Points on a hilly landscape, in no order, each with its height.
A ball rolls from a point to the lowest of its 3 nearest points, and stops where none of them is lower. Distance is the straight distance between rows; heights are no part of it.
(348) h=4.44: [ -1 -10   1  11  12   4  25  12  23 -24  42  -6 -19 -34 -37  -8 -47  21
  -2  15  -1  34  -4  -8 -24   0 -13  19 -17  -7]
(72) h=3.04: [ -5  23  -1   7   1  -5  12 -25 -11  -5 -11  13   7  22  16  -4  23 -35
  -4  -8  16 -13 -19  21  19   2   9 -17   7  -9]
(447) h=2.29: [ 10 -32 -34   1 -10  18 -33  36 -24  -4   3  -4   5 -12  -1   2  -2  49
  42  15   1  -4  23 -36  -3 -23  18   5 -12  41]
(969) h=4.45: [ -5   4 -33  -6 -20  -1  -6  31  21  12  12  -4  20  -4  -2  17  19  46
  61  14   2   5  12 -58  11 -11  33  -5 -17  31]
(1071) h=2.25: [-13  -2  11  -4  12  10  -2 -11  15  -6 -17  15 -18   4   3  11 -21   8
 -29 -12 -18  11   7  15   4  -5 -19   5 -18 -27]
(899) h=2.75: [ -3  13  -2  -6   8  -6   6 -15   4  -4   3   9  -4   8  18 -13  -7 -21
 -19   4  14   1 -15  19  20   6   8  -6   8 -15]
(325) h=1.39: [ 19  25  -7  10  -6 -20  24  -5  30  14  17 -41  38 -14 -26 -12  26   6
  14  22   9   9 -17 -16  -9  29  19 -16  -2 -11]
(1466) h=4.46: [ -2  16 -14  -9  11  24 -18  29  17   3  13   1 -25 -13 -30   4 -26  29
 -14 -18 -23   4   0 -16 -18 -24 -18  25  -1   3]
(1389) h=2.77: [-27  -2 -25 -19 -20   2  17  -4  -6   7 -28  29  11  18  27 -18  25  -4
  19  12   1 -19   9  -9  20 -11  -4 -29  10  28]
(1393) h=4.23: [  0   5   0 -11 -24   1  -4 -10 -10  21 -18  22  10  19  30  13  49 -39
   4 -27   9 -21   1   2 -18  -5  -6  -7  12   4]
(1249) h=3.98: [ 30  11  16   1   1 -30   5   1 -16  -6   3  -8  18 -14  19 -21  35 -41
  10  20  31 -15 -28   6  14  18  30 -21  28  21]
(546) h=3.77: [ 28 -19  20   4 -18 -12 -34  17 -47  11  30 -37  26 -42 -28   5  10  32
  24   9  12  -2 -15 -17  10   9  39  -8  20  28]
(954) h=4.25: [  8  10  -7  16  -8  16 -24  37   3  36  29 -23 -17   0 -23  16  26  38
  41 -19   9 -18 -11 -52  -5 -26  16  32 -12   5]
(1490) h=3.21: [ -5  19 -17  -1 -36 -15  -5 -10  16  12 -16 -11  46   2  24  -3  52  -8
  31  14  22  -4   5 -34   7  17  14 -25  -9  46]
(291) h=3.60: [ 12  -9  33   0  14  -7   9 -22   4  17  -3   3 -12  27  10   5 -30 -17
 -24 -10  -9  11   6  25   2  11 -16  19 -12 -12]
(540) h=3.28: [-11 -30 -15  -1 -10  14   5  19   5 -39   1  17 -27  -8 -13 -20 -12  29
   6  20 -20 -10   8   5  -7  -3 -15  -1   6   7]
(1169) h=2.36: [-15  -1  -7 -15  17 -14   6 -26 -28 -34  -9  23  13  33  29 -13  -4 -24
 -47  -1  17   7   0   8  20   1   3 -23   3 -30]
(76) h=4.51: [-11  16 -19  -5  -9 -21  22 -29  12  -5 -40   3  37  -6  27  23  60 -13
  19  -2  22   2   3 -22  -5  -4  10 -39  -5  12]
(204) h=1.69: [-26  -2   3 -10  12   0  16   3   5 -16 -21  25 -38   3 -15   8 -32  23
  -9 -16  12  -2  -2  -1  -8  -9 -48   7   3 -19]
(1409) h=3.05: [ -7  14 -14 -24  -4 -18  24 -25 -10 -39   0  -1  16  28  42 -27  18 -25
  -8  19  32  -1  -3  10  26   9  34 -33   9   8]
(572) h=4.10: [ 23   0  -5  16  11  -1   2  26  14   8  41 -42  12 -30 -28   3  -4  26
   5  18   0  21  -8 -38 -15  18  28   2  -3  -8]
(8) h=2.05: [  9 -15  18 -11  41  -3 -13 -16  -9   8 -25   2 -15  28  30  14 -24  -9
 -37 -24  10  -2  13  10   5   0 -31  -4 -15 -19]
(132) h=3.25: [ 18   2 -15  10  -6  -1  16  11  14   4  22 -25   3 -26 -35 -10   5  27
  10  20   7   4  -9 -11 -13   9  20  -9   0  -7]
(849) h=3.31: [ 19   1  21   5   6 -14   2 -19  -4  11 -25  13   0  16  19   8   6 -18
 -10 -26   6  -4 -12   7 -15  -4   1  -8  -3 -19]
(830) h=3.27: [-17   9 -25   1   6 -28  18 -15  14  11 -24   3  10  -4  -2   2  24   6
  17 -14  12  -3  -4 -19 -12  -2   1 -15 -12  -8]
(1122) h=1.07: [-17   8 -12  -8  -6  -4  13  -5   6  -5  -4  -4  16  -6  15 -23  33 -10
  22  13   0  -2   6   3   8   2  17 -20  14  16]
(1302) h=4.81: [  0  -6   3  26  -7   5   4   9  20   5  23  -8  -1 -26 -31  -6 -19  13
  -1  15 -17   8  -6  -2 -28  11  -7  19  13   2]
(1100) h=3.01: [-17  -3  12  -3  38 -17  20 -23  -1 -10  -6   3  -3  11  14  -4 -34  -6
 -40   4  12  21   5   2  14   3 -16  -3 -23 -29]
(984) h=4.27: [ 35  -7  17   3  -5  -1 -10  13 -39 -12  15 -24  11 -33 -11  -8   5  -4
  31  33  12 -16   9  11  11  24  34 -14  29  29]
(1220) h=3.62: [-23  11 -23 -14 -21 -13  17   4   4  10 -35  11   5  -1   4  -6  20  16
  16  -2 -10 -18  22 -15  -3 -13  12 -14   1  11]
(386) h=5.14: [  3 -18  12  12  -9  27 -20  17   4  -9  15  -5 -21  -1 -17   6 -19  -9
   5   6 -21  -2  -7  30  -5 -10 -16  23   8   9]
(516) h=4.08: [ 20  23  25  11  -4 -18 -27   8 -30   2   4  -9  -1  -1   8  -9  18 -48
   4  -7   5 -20 -12  22  17  11  20  -8  28  14]
(199) h=6.68: [ 20 -17  31   3  34  -2  20 -15  12  16 -24  -2 -23  -2  -8  22 -34   8
  -9 -26 -10  24  -1  20 -20 -12 -35  32 -25  -3]
(805) h=4.17: [-26  20 -28  -4 -13  12  16  11   2  -9 -20   6  -1 -11 -23 -10  -9  32
  15  -2 -22 -11   8 -29   0 -38   9   4  21  19]
(1147) h=2.48: [-52   6 -19 -25  18 -13  12 -10  -9 -13 -20  27  -5  24  17 -10 -19  16
 -21   0   7  -3   6   8   8  -5  -6  -3   2 -16]
(337) h=5.98: [ 20 -11  28   8   1   7  -2   8  12   6  28 -16 -17 -19 -27  -1 -19  -7
  -9   9 -35  21  -7  25  -1   1 -24  40  -4  -1]
(1107) h=2.81: [  6 -21  -6  15  -5  -3   9  -3  -5 -27  19  -3 -13 -24 -16 -16 -10   3
  26  37  13   3  -3  25   8   0  15 -17  19   8]
(358) h=5.16: [  3  21   3  13  14 -24  39 -17  20  18  -1  -3   9  -7   2   7  -2 -12
  -5 -12  18  14 -23  -6 -18  23   4  -5 -25 -31]
(824) h=3.88: [ 13 -19  -6  12  -2   5 -31  27 -31  25  31 -31  18 -31 -22   7  -6  24
  24  13   3   8   0 -13   5   3  32   5   3  24]
(1172) h=5.78: [  0  -4  38   0  16  19  19   1  13 -12  27   6 -32   4 -11  -1 -40  -3
 -11  22 -14  11  -4  25   5  -4 -29  34 -30  -8]
(966) h=3.87: [  5  18 -22  15   0   6  -2  28  10  14   9 -16   8   4 -19  21  19  55
  32  -8   7   8  13 -53  -2 -21  19  16   3  10]
(964) h=2.87: [-28  -5 -11  -9   4  -6  -3 -11 -24 -41   2  23  -3  28  38 -20 -13  -6
 -43  21   6 -14   7  14  31   1   4  -4  12  -7]
(537) h=5.48: [ 13  -2  10  16   3  11  13   7  21  15  12 -11  -3 -20 -30   6 -30 -14
 -11   1 -16  30  -6  12 -14  11 -22  22  -4 -13]
(1254) h=2.86: [ -5   1   3 -20   3 -10   3 -20 -20 -56  18   6  25  25  20 -16 -22 -30
 -63   7   9   9   1  18  37  13  -3 -10  11 -16]
(473) h=2.57: [ 16   1   9   7 -27   5 -38  16 -26  24  17 -12  14  -9  -6  18  18 -11
  24 -12   4 -15  -2  -1   7 -13  22   5  27  24]
(1031) h=4.57: [  3 -32  -2   4 -15  38 -18  24  -5 -29  23  12 -19 -17 -22  -4 -20   3
   2  17 -28 -10   9  24 -22   6  -7  18   9   6]
(1269) h=1.60: [ -3  -3  -1 -12  -6  19   0  -1   6   0 -14  18 -31  -2 -30  -1 -28  18
 -13  -4 -30 -12   8  11  -2 -12 -19  16   0 -10]
(618) h=5.10: [-15  -4   2   0   9   8   8  -2   4 -46  28  13  -9  16   7 -21 -32 -13
 -33  22   4  -4  -6  21  32  17   0  -2  -9 -24]
(856) h=3.84: [ 37  -4  16  16 -16 -14 -21  13 -14  14  11 -33  19 -24  -7  -4   6 -16
  28  15  -2  -2  -8   6  -1  18  31 -10  32  16]
(1193) h=1.10: [-25 -11 -22   1  -6  11   6  10   7 -10   0   5   7  -7  19 -33  15 -10
  23  23   7 -20 -14   7  13   3  16 -17  10  14]
(1375) h=4.88: [ 10  11  29  16  22   2  21 -15   8  -1   5 -10 -10   0   1  -3 -25 -21
 -28   0 -10  20 -26  33  10   7 -19  28 -25 -15]
(121) h=4.22: [ 21 -13 -20  12 -13 -11  -4  19  14   1   8 -39  13 -27  -5  -6   9  25
  38  44  15   8  11   2  12   8  40 -14  19  19]
(521) h=3.23: [  2  13   2 -13 -43 -21  -7  -1  -6  16   6   2  41  10  41  -8  60 -41
  29   0  26 -27  -6   5   7 -11   5 -31  26  45]
(1087) h=3.00: [-10   2  -5   1 -11  -2 -10 -12   3  24  -6  22   3   3  12 -12  10 -16
   7  -7 -10 -12  -1  11   3   6   0  -9   9   5]
(797) h=3.41: [-27  -3 -24  -8  -3  -4  -2  -1 -26 -14 -32  47   1  16  36 -27   6 -12
   6  10  -3 -10  12  -4  20 -13 -11 -20  14  13]
(1244) h=4.00: [ -7  17   6  -2  22 -12  30 -19   7 -19  19  -1  19   2   2 -15 -13 -17
 -35   9  35  15 -24   5   1  13 -10  -3 -23 -31]
(1293) h=3.35: [  1 -10   5 -18  -5  22 -21   3 -36  16 -18  30 -10  21  14 -10  -2 -22
  -9 -11  -5 -15   3  25  14  -1 -17   4  22   1]
(275) h=0.57: [ 10   0  -2   7   2  -4  25 -11   3 -17  27  -9   8 -14   5 -24   6  -7
   7  23  16  -5 -19  21  15   9  22 -20  12   2]
(517) h=4.70: [-10 -10 -18   7  -4  19 -24  26   2   2  14   7 -34 -12 -32   7 -27  40
   5  -9 -32  -1  14 -16  -9 -13  -5  25  -3   9]
(1225) h=3.42: [  0  22   9  -7  16 -16  12 -29  -4 -31  23  -1  29  19  16 -13  -5 -25
 -51 -10  14   5 -15  29  12   4  14  -9   4 -39]
(1329) h=3.72: [  1  21   6  -2  10 -11  24 -32 -14   3 -21   3  14  13  26   6  28 -27
  -4  -7  39  -9  -8 -11  -9   6   5 -22   0 -15]
(713) h=4.95: [  0 -35   0  13   7  30   3  23 -10 -43  21  28 -29 -19 -24  -3 -40  13
  20  28 -15  -8  12  27 -18  17 -16  18 -13  -6]
(253) h=1.21: [-27  10  -5 -12  12  -1  35   5   9 -18 -24   5  -9   9 -20   3 -18  24
  -6 -22  10   3  -3 -18 -17 -20 -15  -8  -7 -20]
(48) h=3.71: [-21   5  -3  -9 -13 -18  11 -26 -19   0 -24  25  16  18  33   6  40 -32
  10  -1  24 -21  -9  -6  12 -14   2 -25  -2   4]
(1120) h=1.44: [-16  -3  -6  -7  24 -24  20 -38 -16 -28 -18  -1   7  25  21  -3   8  -5
 -30 -12  41  -1   6 -18   1  -7  -4 -34 -34 -40]
(1352) h=4.38: [-13  27 -14  -1   0  -3  28  -4  17  -3  13 -15  14  -2  -2 -19  10  -1
   5   2   4   5 -13 -11  -3  18   6 -20 -11 -23]
(1414) h=0.85: [  0 -16  24 -21  41  -8  -2 -32   3 -24  -5  -1 -11  44  44  22 -22 -25
 -44 -16   4  10  21  13  14  11 -21   3 -12 -23]
(1279) h=3.66: [ 20  25  15 -20   6 -28  -9 -18 -18  -1  -9  13   2  33  29 -12  22 -41
 -18  -1  15 -11   0  16  36  11  20   2  19  -4]
(307) h=2.99: [-14   2  14 -23  -6   4 -18 -10 -22   4  -9  38   1  33  39  -7   5 -28
 -25 -10   4 -16   2  21  29  -2  -4  -4  14   6]
(326) h=0.54: [-10   0  14  -8  -5  29 -12  -5   4  14 -18  24 -33   9   3   7 -16   0
 -10 -28  -8   0   7  26  -2  -8 -31  15   9  -3]
(848) h=0.50: [  1 -25   1 -12  43 -19 -11 -22   9  -4 -47  -2 -25  27  38  36   4 -23
 -12 -31   3 -17  25  -1 -21  -2 -21  -1  -1 -25]
(637) h=3.49: [-21 -13 -23   6  -7   2  -4  -6  10  -2 -11  29  -9   3   0  -8   3   9
 -10   2 -16  -9  -7  -9  10 -18  -9  -8   3  -1]
(1319) h=5.55: [  8  11  -3   3  -9   5 -26   7  13  39  17 -31  20 -10 -12   9  33  19
   8 -12  -1   2 -16 -20 -12   3  19   6   9  -2]
(1190) h=0.84: [-25 -10  -6 -21  45 -21  15 -11  19 -20 -16  -2 -24  28  33  21 -19  -7
 -27 -32  25   4  22 -27  -1 -21 -26 -17  -4 -26]
(702) h=2.58: [  7   8 -14 -14  -7 -20  15 -17   6 -18  -7   6  33   1  42 -14  45 -30
  37  25  20  -7   3   4  13  11  15 -42  18  41]
(898) h=5.07: [-14  -2 -26  -1 -41 -14 -26  14  15   2   0 -22  36   2  23  10  20  12
  47   9  -4  -3  23 -32   9 -28  23  -8 -11  33]
(1231) h=0.86: [-28  -8   8 -11  22  -1  18  -5   9 -11 -38  10 -17  17   7   2 -19  10
 -19 -29  12   5  13 -12  -5  -7 -36  -1 -14 -24]
(679) h=2.07: [-32  -6 -22  -8  15 -19  32 -16  -3 -17 -50  10   2  16  12  11  15   8
  -2 -15  23  -8  25 -21  -7 -24 -18  -5   6 -13]
(1004) h=3.24: [  1   5   7 -17  -1  -1 -23 -18 -31  14 -25  24 -11  28  41   7  25 -30
  -9 -19   2 -12 -11  29  13 -20  -9  -2  12   9]
(32) h=5.59: [-12 -25   6  21   1   6  16   2  -9 -61  31   7 -30  -6  -9 -25 -29  -2
   7  44  13 -11  -1  29  18  20   1  12 -16 -11]
(771) h=4.24: [ 22  -2   6  15 -12   2 -14   8 -13  21  18 -21  -7 -13 -18 -21  -1 -18
  24   6  -5 -16  -2   9   7  10  27   6  17  21]
(903) h=4.59: [  9  -8   1  10   3  22  -4  22  14  10  10   0 -28 -10 -29   0 -28  17
 -20  -5 -33  20   3   1 -27  -6 -14  17  -9   2]
(858) h=4.05: [ 12   3  10  -7  -7  20  -7  14  23   6  -6  -2 -24  -6 -38  11 -34  26
 -12 -27 -28  31   0  -7 -35 -11 -25  25 -14   9]
(296) h=2.89: [ 11   0  -1  24  -3 -10   2   2  -9   1  34   0 -14 -12   1  -9  -1 -11
   7  17   7   3 -16  25  17  12  16   5  16  -5]
(279) h=6.32: [ 13  24  24   4  14   0 -16   9  15  33  -5  -6   8  -5 -14  11 -12  -8
 -13 -25 -11  18  -9  15 -25   5 -15   5  -7 -21]
(680) h=2.04: [  0 -12  -3 -10  32 -12  -2 -12 -12   6 -22   6  -5  27  29  15  -7 -15
 -37 -19  28  -3   5   5 -12  -6 -12   0   1 -37]
(725) h=1.20: [  6 -21 -21   3 -28  21 -47  25 -32  14  19  -5  -7 -18 -18  12  16  22
  29  -2 -19 -10  12   0   0 -13   2   8   9  42]
(341) h=5.62: [  9   1  -9   7 -15   6 -50  16   4  35  13  -3 -12 -16 -29  15   9  30
   9 -19 -25  -7  -2 -30   1 -19  11  11   3   8]
(1118) h=2.31: [-33  -6 -25 -13 -10  22  -6   9   1 -16 -27  29 -35   3 -17  -7 -20  24
   5  -5 -19  -6  17  -1  -5 -11 -30  20  14   4]
(920) h=3.99: [-14  -6 -10  -4 -26  16 -17   8 -28  -1 -14  28  -9   1   9 -16  10  -4
  22  -6 -19 -17  11  -9  -3 -16 -20  -9  27  18]
(1363) h=4.37: [  0   8  33  15  10  -4   9 -11   2 -20  14   7  -8   9  13  -6 -30 -20
 -28  21 -14  -2  -4  38  28  15  -7  16 -17  -4]
(636) h=5.19: [-15  -9   2   9  -1   4  40  13  29 -16  24   6  -5 -13 -20 -27 -33   6
 -12   6   0  19 -14  -3  -5   7 -10  -6 -25 -22]
(406) h=3.20: [ 10  -3  20  -5  31 -15  24 -25  -2   1  10 -11  17  17  25  20 -10 -29
 -35 -11  12  25 -21  15   7  16 -15  -2 -30 -37]
(202) h=4.60: [ 10  11   0  16  -5  -5  21 -11  22  -8  24 -13   3 -18 -17 -11  -7 -10
  -9  11  17  14 -20   1 -12   5   2  -8 -12 -11]
(1473) h=2.33: [-22   1  -6 -14   9  -1  14 -19 -26 -17  -5  15  14  29  29  -9  15 -22
 -15   2  11 -11  -5  19  27 -18  11  -4  17  -8]
(603) h=3.93: [ 15 -14 -22  12 -20  14 -20  10 -13 -10  26 -29   4 -31 -29   4  -9  48
  24  37   1  14   6 -12 -11   3  29   6   8  19]
(1178) h=0.63: [-15 -20   7 -26  25   0  11  -2  15   6 -28   5 -24  15   2  30 -39   9
  -9 -27  -6   2  19  -2 -19 -12 -29  10 -20  -9]
(1148) h=3.91: [  8  14 -20  16 -14  -2   5  18   8  13   0  -7  18 -19 -18   1  18  16
   6   9 -17   1   3  -8   3  -1  16  -7  12  16]
(730) h=4.21: [  9  26   3  14  13 -10   5 -34   3  14  -7  -8  30  -1  11  24  53 -21
   0 -22  26 -13   4 -28 -19  16  14 -31 -12 -15]
(51) h=1.84: [-13   6  -5 -16 -11  13  -5   1  -6  10 -28  23 -20  -3  -7   5 -15   8
  -7 -28 -15 -10  10  -2 -10 -25 -23  19   9   1]
(391) h=3.89: [-14  -1 -12 -10   6  17  23  14  19 -16  17  12 -40 -21 -47 -15 -46  17
 -11   7 -15  17   5  -7 -27  -2 -25  18 -18  -7]
(1136) h=2.64: [-14 -21  -1 -18   0  16 -13 -14 -38   5 -20  33 -26  34  48  11  12 -20
 -21 -18   1 -21  15  16  15 -14 -23  -2  18   3]
(1292) h=2.06: [ -4 -13  12  -8  45 -22  22 -25  12 -16  -7  -8 -11  30  29  18 -39 -16
 -29 -22   2  26   3  11   2   3 -28  -3 -34 -36]
(1268) h=3.30: [ -9  -3  14  -7   7   5  21   1  23 -18 -15   3 -17  -2 -23   9 -58  22
 -20  -9 -17  36   8   0 -22   6 -34  18 -29 -26]
(793) h=1.80: [-15 -19  15 -12  -1  38 -25  -5  -8  -3 -14  24 -46   8 -13  -5 -25 -11
   2 -10 -15 -18   8  28   5   1 -41  20  11  -2]
(1140) h=4.73: [ -5   6 -20   9 -10 -10  -3  12  21  26 -22 -11  18  -5 -33  13  15  26
  12 -16  -5  -1   8 -31 -15 -21  16  -6  -7   0]
(210) h=3.38: [  0  -2  35  -2   6   4 -12  -1  -4 -27   8  32 -20  21   6 -13 -31 -15
 -21  15 -25   4  -5  33  27  17 -29  35  -6 -13]
(490) h=2.97: [  5  17  21   8 -18   3 -15  -9  -4  34  -1   0  28 -10   8   2  42 -29
   4 -13   8 -11 -12   5  -2   5  33  -2  23  22]
(3) h=3.70: [ 43  22  20   1   4 -15  15  -9  -9 -14   0   3  10  25  11 -12  -5 -50
 -26   4  15   3 -22  26  24   8  13   1   5 -15]
(757) h=5.73: [  4 -21  21  12   6  32   1  18   9 -18  25  -5 -35 -16 -28  -4 -41  11
   0  11 -35   7   3  34 -15  -1 -26  35 -13   0]
(242) h=2.90: [-17  -8 -12   6  -3   8   3   4  -8 -25   9  19  -7   2   1 -13  -3  -1
  -3  19 -10  -6  -2  18   9   5   5  -4   2  -2]
(66) h=2.92: [ 31  20  38  21   1   0  15   1  10  30  10 -41  21 -20 -12  -5  17 -11
  -5   3   1   9 -12   4 -16  27  20  -1   9  -3]
(1287) h=5.09: [ 19  10  14  16 -28  12 -30   5  -7  35   8 -22  11 -12 -17   7   6  10
  -4  -8 -15   6  -6 -10  -4   0   4  -8   0   8]
(84) h=4.07: [-14   5 -24  -4 -19 -25  -3   5  29  18 -10 -21  34  -4  15  20  52  13
  34   9  12  15   9 -48   0  12  30 -10 -17  42]
(1018) h=3.65: [  7  22  12  -3  -5 -19  -6  -8  -3  -6   6   7  16   9  25 -14  31 -41
  15   6  13 -17  -5  17   8  17  31 -25  13   9]
(1123) h=3.29: [ 17  20   1 -12  -4  -9  24 -28  17 -11   4 -22  35  17  21 -16  49 -26
   7   8  22  -7 -12  -7  11  24  23 -33   7  12]
(1195) h=4.39: [ 32 -17  19  20  -8  10 -30  26 -17  18  18 -27   3 -19 -22  -3  -4   2
  11   7 -14   5   4   6  -8  15  20  17  16   6]
(1186) h=3.22: [ 23  -2 -21   7 -12   0 -11  28   0   9   8 -31   5 -15 -11  -3   7  49
  33  22  -1   7   1 -35  -7  -8  35   3  -6  12]
(1353) h=4.83: [ 44 -10  17  36   6   5  -5   7  18  19  33 -35   3 -33 -21   2  -8   1
   5  12 -22  32  -9 -10  -9  12   4  20   4   2]
(117) h=6.33: [  8 -17  31 -16  31   9  15 -13  11  12  10   4 -22  13  -7  13 -49 -16
 -22  -7 -14  37  -6  14  -2   3 -46  36 -41 -17]
(576) h=4.20: [ -6  15 -21  15  -6   1  23  19  12  -4  14 -19 -15 -20 -39   8 -11  25
  -1  -5  -7  18   8 -21 -15  -7  12  -7  -3  -3]
(421) h=5.79: [ 23  -6  30  15  -9  21 -21  20 -13 -29  15  -8 -21 -16 -42  -2 -27 -11
  12  31 -13   3 -10  40   7  12   1  23   8   4]
(1180) h=5.49: [-21  -7  -1 -10  22  -2  26  -9  13 -34  19  10 -12  12 -11 -26 -54   7
 -23  20   6  26  -4   2  16   8 -20  14 -17 -35]
(335) h=2.17: [ -6   1  19 -13  15  -8  -2 -24 -19 -21 -16  16  -3  31  22   1 -32 -15
 -34   2  -7   6   7  34  11   1 -22  11   6  -9]
(327) h=2.67: [-17 -18   5   1  -3  20  -8  -2  -2 -22   2  38 -34  10 -13 -20 -18   6
   9  22 -13 -16  -2  24  -4   8 -26  16  -2  13]
(304) h=4.04: [-18   8 -18 -10   2 -25  23 -18  12  11 -40  19  40   7  11  13  54 -15
   6 -17  18 -14  18 -37 -19   6  -3 -24 -18   3]
(1078) h=2.74: [  6  -6  -1   1 -21  -1  -6   6 -12   8   3 -15  27 -29   2   0  40   1
  35  13  -6 -12  18   1   9  10  19 -11  15  36]
(1507) h=3.37: [ 20 -19   7   2 -18 -12 -43  14 -32  32  19 -34  25 -34  -9  -1  16  15
  40  13   0 -10   5  -3   5   6  26  -4  21  34]
(1341) h=1.40: [-21   4  -4  -8  10 -14  10 -13 -14 -10 -26  23  -5  25  37  -6   2 -23
 -23  -1  10 -12  -2   8   3  -3   4   0  -5 -17]
(280) h=3.95: [  8 -25 -11  13  -8  19  -4  18   1 -19   7   0  -4 -35 -23  -8 -14  17
   8  26  -8  -6   4   1 -13   4   5   1  10   5]
(1422) h=1.96: [ -3  19 -11   0 -25 -11  -8  -7   7  29 -20   8  29  -3  11  17  43  -2
  15 -11  10 -15   5 -10 -12  13  16 -15  -4  14]
(827) h=3.48: [-15   5   5   5 -44  12 -38  17 -17  33   0  -1  24   0  19   7  59 -15
  24 -13  -2 -13   6  -8  15 -11  -2 -12  16  28]
(720) h=3.17: [ -1  20  -9   5 -16 -26   5 -15  26  22  -1 -19  34 -15  -9  11  49  16
   9  -9  -1  10   0 -36  -3  13  19  -8 -17   7]
(250) h=3.92: [ -4  36 -30   5 -17  -8   1   4  31  30 -13 -16  30   4   1  25  38  28
  25 -19   1  -9   5 -45  13   0  14   6 -12  17]
(1290) h=2.63: [-13  -5  -8   0   0  25 -18  18  -6  -5   3  17 -12  -5 -21 -10  -4  26
  -1  -9 -18  -9  -4  16   0 -21 -12   8  10   9]
(323) h=4.29: [ 31  -8  -6  18  -3   3   3  17  -5  -8  33 -41  25 -44 -29   6 -15  27
  26  36   4   7   0 -14 -15  18  27  -8   3  11]
(287) h=4.18: [ 35  18  27  17  15 -10  19 -29   5  19   1 -20  24  17  16  18  14 -32
   1 -28   8  -4 -25  12 -12   6   5  -6  -7 -26]
(1421) h=5.36: [ 25  -3  14  16   8  23  -1  36  36  17  14 -25 -12 -20 -38   8 -29  14
 -18  16 -24  45  -5 -10 -20   8 -13  34 -26   9]
(260) h=4.61: [ 45   1   9   9  13  20 -33  24   3  30  41 -53   2 -17 -16  14   4  23
  17   7  -8   3 -28 -41 -23   3  23  23 -15 -22]
(170) h=5.21: [  5   7 -18  -7 -10   3 -18  13   6  38  -4   2   4  -6  -2  10  32  34
   6 -29 -15 -11  15  -7  -9 -14   5  -7   2  13]
(641) h=4.19: [ -2  -8  -4 -15  14  -5   1 -15  -5  26 -42  16  -6   6   9  24   6   4
  -2 -36  -6 -15   4   5 -24 -25 -12  -9   6 -23]
(726) h=4.40: [ -2  23 -29  -8 -17   0 -27  27  11  48  -8  -3  16   6   8  32  29  38
  27 -15   1 -10  -1 -47   7 -17  23   9 -16  14]
(791) h=1.90: [-22 -16  -2  -3   4   9 -13 -10 -15  -1 -26  29 -30  29  17   3 -13  10
 -17 -15  -4 -18  20   7   0 -10 -33   3   8  -7]
(15) h=2.51: [-16  -3  -3 -17   5  23   2  22   4  11 -27  25 -39   0 -29  30 -26  32
 -12 -45 -16   2  20  -6 -29 -33 -29   9   0   5]

Call two points neighbours if one is among the 3 nearest of the other. Go from one point of each pair to the other, from neighbour to neighbour, staying as low as possible. Name the highest point that can't be avoided.
(1341) / (1178) -> (680)
(1122) / (326) -> (242)
(1178) / (1190) -> (1231)
(1414) / (1178) -> (8)
(1422) / (725) -> (490)
(1122) / (275) -> (1193)
(326) / (1269) -> (793)
